Points on a hilly landscape, in no order, each with its height.
From any point a climber steps to the highest of the 2 points nearest to it. It stops when none of these is higher. Distance is the straight distance between rows; heights are no part of it.
teme height 28.4: [136  46  98 103 103  95  81 165 171 102 142  90 143 125 118 110  69 132
 114 182 162 132 174  46]
Nub height 64.5: [119  99 200 170 161 120 110 109 128  41  99 125  93 148 101 137 160 152
 165 143  63 139 116 156]
dopok height 64.3: [185 127  69 120 106 103 114 111 100 142 140 138 142 115 158 126 102  95
 124 132 196 143  86 139]
givov height 67.2: [152 197 107 127 130 110 144 149 108 150  97 170 147 104 133 154 184 162
 122 137 138 134 176 167]
biv height 42.8: [ 97  54  92 131 125  74 133 121  91  69 132 123  98 167 119  63 104 118
 159 172 132 153 103 125]
pemem height 3.7: [119 206  79 115 167  96 127 178 115 163  84 173 180 139 174 146 123 125
 142 150 131 100 103 134]
Mati height 17.5: [127 106 154 115 119 149 151 102 114 141 160  98 103 136 105  87  92  80
 115  94 130 102  91 118]
ziko height 39.0: [160 125 116 139 168 202 126  96 149 159 140 136 192 134 158 157 163 148
 135  78 185 151 118 141]
zonu height 31.6: [ 94  56 162 151  71 116 141 123 172 108 164 117  81 126  76  92  88 130
 197 176 134 173 113 159]
pim height 58.3: [140 145 118 110 113 144 120 147 134 155 143 127 145  94 138 137 142 138
  91 116 150 112 175 113]
talam height 41.6: [162 131 143 123 129 152 149 111 108 134 158 117 111  90 128  86 153 117
 156 122 170 138 135 187]
mem height 55.8: [101 181 111 148 147  93 106 191  87 135 114 145 149 120 138 155 127 143
  89 121 118 123  99 144]
bif height 61.7: [ 98 177 131 127 141 151  99 186 153 151 123 134 167 122 160 169 136 160
  59 109 119 108 170  88]
Nuva height 37.2: [121 104 228 163 128 182  95 112 190 100 154 110 117 103  99 163 155 172
 152 113  86 135 166 134]
zab height 18.2: [109 117 112 166  88 112 118 162 104 131 142 111  77  67  97 171 142 160
  94 106  83 145 134 131]
Kame height 29.9: [160 108  61 143 125 113  84 149 106 104 128  98 107  70 162 154 147 153
 109 136 126 159 152 108]
Seto height 62.5: [153 114 186  86 164 192 153  73 145 132  95 131 142 178 135 118 142 129
 158  88 104  85 140 119]
gezif height 38.1: [169 104  69 130 107  42 104 150  90  98 111 125 105  94 123 131 119 136
 134 180 156 161 135 134]
zit height 38.8: [103 126 131 137  85  49 153 144  99 136 132 159  98 122  62 115 108 116
 113 153 125 138  98 154]
bip height 15.3: [116 127 106 174  85  86 114 173 115 107 140 124  97  64  97 162 150 168
 115 144 117 165 146 161]
Kifaf height 42.6: [137 158 187 129 175 120 124 111 102 104  81 172 138 159 100 164 153 145
 140 106  64 111  85 157]
samur height 12.5: [ 95  89 110 162  96  74 112 171 121  78 147 117 101  85  91 135 146 161
 144 179 116 177 157 147]
nifid height 29.6: [106  88 131 137  78  90 146 118 111 143 155 125  76 116  78 104  90  98
 135 140 134 139  78 137]
Tono height 29.7: [122 125 123 126  57  67 137 146 134 159 143 154 114  98  81 125  93 117
 109 162 156 127 134 123]
Doke height 48.8: [107  97 156 152 191 148 101 105 114  82 118 102 115 167 136 131 126 122
 129 100  74 127  79 102]
vizog height 35.3: [122 157  77 126 175 187 106 135 162 159 114 139 175 155 199 187 141 144
 115 111 113 120 131  73]
zam height 43.0: [119 104  77 136 121  29 112 159  80  96 115 151 133 136 114 121 111 130
 129 179 149 154 106 131]
lubok height 59.5: [ 75 176 132 144 158 115 100 193 126 113 119 134 155 126 153 140 136 149
  88 142 117 123 151 113]
goga height 7.6: [102 144 104  80 144 126 141 146 110 135 117 113 143 160 146  97  97  77
 100 114 118  91 115  91]
robod height 20.8: [115  87 105 177 100 151 111 139 129 123 163  87  66  68 110 163 149 160
 123 101  73 172 126 122]
Zovul height 31.4: [109  96 183 170 107 123 132  87 186  88 139 144 121 170 115 117 121 146
 159 162 131 131 151 128]
mel height 27.1: [ 96  68 162 159  87 131 133 129 165 120 169  97  57  97  85 133 106 133
 194 153 105 199 103 156]
Mutu height 6.2: [ 98 187 107  69 150 125 129 184 125 151  99 127 174 154 155 116  88  88
  91 132 126  66 120  88]
mor height 15.2: [105 154 200  99 135 145 154 119 121 146 112 136 140 166  99  85 103 109
 114  97 105  67 125 123]
zov height 5.1: [103 202  99  86 165 110 118 197 120 157  88 143 166 126 168 142 121 120
 103 139 112  87 129 106]
ket height 33.3: [115  98 131 174 140 121 113 117 142  73 148 112 117 128 141 114 148 145
 143 156 132 165 148 139]
dozim height 63.3: [143 175 156 138 161 134 134 119 115 151 114 165 168 150 131 143 147 140
 139 111 150 120  99 175]
Kapaf height 45.5: [132 147 153 100 127 146 147 141  91 150 153 106 123  86 118  74 132  99
 128 107 161 101 134 168]
tig height 27.3: [148  99 108  96 112  95  84 167 159 105 129  94 172 122 157  95  62 110
  97 170 187 102 178  72]
vot height 55.1: [123 104 145 126 142 159 144  79 161 103 128 112 127 179 162  73 115 114
 138 129 119 111 148  94]
zivin height 16.9: [124 128 158 147  75 108 157 118 162 114 134 133  89 111  87 126 154 145
 162 181 118 149 185 159]
ril height 20.5: [117  65 117 126 113 151 131 116 131 123 177  66 106 119 120  78  77  67
 111  98 138 130  71  94]
rako height 43.4: [183 139  80 137 138 152  97 136 131 123 138 123 153  78 185 149 170 168
 132 126 178 160 171 148]
gop height 58.8: [142 161  79 146 150  80 137 121  85 116  97 151 127 140 157 133 148 129
 158 166 132 155 101 159]
bib height 34.7: [123  99 212 166 113 147 113 107 173  88 142 126 107 132  89 133 125 151
 162 139 102 139 131 148]
Mer height 25.4: [116 178 135 145 197 160 109 145 114 141 101 140 157 140 158 170 161 164
 129  97  95 119 114 137]
vefun height 57.4: [133 113  89 142 128  93 119 116 103 114 145 132 137 144 156 104 100  96
 128 143 176 157  82 136]
Nar height 21.0: [127 176 104  95 132 116 155 112 133 164  95 175 151 172 151 139 121 115
 120 143 132 100 141 102]
zafed height 14.6: [120 109 211 118 133 173 127 114 135 125 160  96 115 124  97  75 108 106
 132  93 113  89 112 144]
negub height 51.9: [ 99  73 164 150 153 142 126  96 144  85 134  98 113 172 128  96 119 121
 142 127  90 127 127 100]
sikog height 49.8: [154 165 113  65 124 132 168 136  79 172 120 129 127 102 120  92 144  97
 116 111 154  96 143 148]
zek height 26.7: [125 180  80 136 185 155 107 179 110 132 106 125 152 110 190 166 159 158
 120 108 102 129 132 129]
Bukel height 53.9: [144 122 112 131  70 138 114 122 182 158 152 143 134  98 133 170 128 142
 101 139 155 134 184  89]
naz height 54.8: [165 138  47  83 144 152 131 124  98 148 125 101 147 130 170 134 114  78
 108  96 156 124  82 110]
Rikan height 45.9: [114 128 182 144 198 127 100 107 112  84  86 144 132 175 135 153 140 141
 148 111  62 119  88 128]
fup height 28.2: [131 142  60 151 168 118  93 165 101  99 112 105 121 107 177 158 154 154
 114 128  96 154 139 111]
dasu height 24.0: [148 170  84  88 116  94 133 132 130 150  99 160 170 161 168 111  91 101
 122 160 170 102 141 104]
Mubu height 53.8: [136 167 136  72 158 152 175 142  91 185 106 133 177 122 127 102 151 111
 128  85 160  89 135 170]
Kabes height 11.0: [110  95 140 159 110 103 133 148 128  73 147  89  70  84  99 102 164 143
 179 180 106 178 164 162]
kopil height 37.0: [134 112 135 144 114 120 142 109 127 108 151 117 104 127 128  84 136 117
 147 154 150 140 135 147]
zudat height 22.5: [115 108 149 130  57 110 153 106 168 144 152 148 101 123  92 121 110 121
 140 161 135 132 156 120]
kav height 48.7: [133 113 130 155  67 148 129 106 182 166 166 135 104  98 109 188 135 146
 125 121 134 154 149 111]
fef height 35.1: [142 118 168  91 116 198 163  78 165 180 136 141 150 167 113 133 120 111
 113  77 149  79 135 103]
Nubu height 64.1: [170 105 186 126 158 159 126  70 122  95  88 139  73 138 103 174 184 156
 163 105  57 130 125 137]
sitim height 38.5: [147 125  97  87 102 144 153 137  82 166 139  88  77  73 109 119 138  99
  97  89 115 107 130 132]
pupon height 63.6: [ 97 143 142 156 151 169  97 163 144 126 139 111 131 112 147 166 158 170
  85  95  92 124 173 102]
Bal height 58.7: [144 111 154  88 158 192 158  59 152 113 100 120 134 199 171  73 127 118
 161 102 104  92 143 102]
minal height 67.8: [159 107 178 171 153 147 116  79 136  71 105 134  85 139 105 160 178 161
 173 133  86 156 123 170]
rubog height 45.6: [100 116 105 132 130 150  97 138 168 131 146 124 187 169 168 129  83 104
  78 128 155 125 115  54]
kesu height 66.5: [170 103 180 100 167 189 142  63 121 135  93 140 106 146 117 160 180 147
 158  80  82 112 137 133]
luk height 61.6: [153 185 143 130 155 132 161 125 116 155  97 179 173 135 126 146 181 167
 152 124 156 136 144 200]
Gobev height 13.5: [135 116 161 161 116 147 142 109 152  89 134 101  69  99 113 127 181 153
 178 155  90 161 185 158]
bagi height 26.1: [149 128  91  82 110  72 104 156 136 127 103 134 179 151 154  92  59 103
 110 175 190  94 144  88]
kib height 48.6: [103 158 120 165 111  65 126 164  91 130 124 157 130 119  92 144 119 135
  99 130 141 145  85 168]
kego height 42.9: [132 113 173 160  73 168 133 101 174 175 150 142  84 103  73 205 137 165
 131  98  95 137 128 128]
duda height 61.4: [151 171 114 119  98  79 136 166  99 134 117 151 115  78 113 135 163 147
 109 147 126 133 170 154]
gel height 49.7: [109 112  82 118 132  55 136 124  82 103 110 136 126 162 141  89 105  97
 135 164 130 137  97 124]
Vav height 41.7: [125 128 143 103 107 157 140 142 113 148 167  80  90  65 105 100 132 103
 119 101 119 114 141 136]
Mus height 37.1: [ 90  43 126 144  88  85 142 120 147  84 162 117 100 147 104  61  94 129
 178 182 145 161 117 132]
zezet height 44.0: [115 189 148 150 172  87 139 133  95 122  76 169 136 158 107 158 140 153
 128 129  78 128  80 162]
Botom height 39.3: [131  98 199 157 105 190 106 110 181 138 156 114  92  81  78 191 143 166
 150  91  82 144 132 137]
rerot height 23.9: [112  73  98 124  76 104 122 136 123 138 176  99  98 101  98 103  75  81
 109 123 158 139  79 112]
sir height 51.2: [143 134  80  84 155 182 153 105 129 135 133 100 168 172 173  96 107  68
 125  89 149 105  86  98]
rol height 36.9: [140 145 103 127 181 196 126  97 162 171 116 152 185 165 172 180 150 139
 133  92 139 126 123 102]
Piru height 30.0: [130  75  87 113 117 104 104 134 141  97 139  94 120 122 145 103 109 111
 120 163 141 140 162  73]
feze height 9.9: [ 64 128 122 126 152  96 125 161 108 117 121 119 150 175 125 105  79  99
  92 125 111 105  88  90]
vira height 65.7: [147 198  92 112 144  86 154 135 100 134  83 168 142 128 149 124 159 137
 144 169 122 133 144 164]
sese height 31.7: [157 122 137  88  99 173 177  75 150 197 137 150 126 141 109 133 139 119
 123  95 159 101 155 126]
tefa height 32.2: [158  99  88 126 112 107 112 128 121 107 145  96  90  86 146 122 138 118
 131 156 132 152 170 108]
Fabo height 41.2: [175 130  88 126 156 179 122 119 115 148 148 122 160  92 175 133 166 138
 138 102 190 159 135 160]
gobo height 54.6: [157 158 121 133  87  90 134 127 125 133 135 158 130  94 122 126 148 137
 128 164 175 139 159 165]
Kogo height 58.0: [123 185 171 104 170 138 148 138  92 156 108 152 185 146 124 101 123 124
 130  94 155  91  93 182]
nam height 42.5: [ 95 137 139 149 137 156 106 130 155 151 152 133 183 175 135 147  82 109
  71  88 157 110  78  86]
vel height 50.7: [118 164 120 158 147  62 151 116  98 107  77 170 129 173 113 132 140 134
 153 163 105 144  91 174]
Legas height 26.8: [143 118 168 118  79 155 168  76 159 172 141 151  92 132  91 134 131 125
 142 124 129 112 140 130]
bifov height 47.8: [182 136  90 147 101 119 117 125 119 119 159 130 128  75 150 127 151 142
 141 145 191 164 138 175]
mozu height 12.4: [ 77 126 181 119 147 124 132 130 122 116 123 120 143 192 106  89  80 103
 105  98  97  79  98 104]
nasob height 23.7: [ 88  61 146 162 103 146 124 142 141 121 164  76  50  80  86 144 126 141
 165 125  73 187 110 128]
vob height 38.7: [119 131 146 124 111 168 132 101 158 171 154 133 157 154 116 138  96 101
  91  89 153 101 114  93]
Git height 18.0: [109 167 155  97 143 133 162 118 139 143  94 153 160 182 146  97 120 123
 117 132 110  70 155 110]
gesir height 23.5: [101 185 189 122 179 143 124 156 113 133 104 140 160 138 116 138 145 149
 109  93  96  93 128 151]
kupam height 48.1: [138 114  78 102 133 157 125 105 158 129 128 115 164 167 182 116  99  91
 102 123 148 125 122  67]
gopan height 58.5: [199 139  36  93 123 127 100 123 113 163 119 128 159 113 169 158  96 100
 112 115 181 132 102 105]

Call two points neighbours if one is among the 2 nearest of the other. Go from one point of each pair to the other, from neighbour to neighbour, staying as high as possible. Name the lowest point that can't be avoided.
givov and dozim => luk
dopok and dozim => zek
minal and kesu => Nubu
kesu and dozim => Kifaf

Where does a climber stop that starts at each point below?
Mutu => tefa
bib => pupon
Nar => tefa
Legas => dopok
Kifaf => kesu
vizog => givov
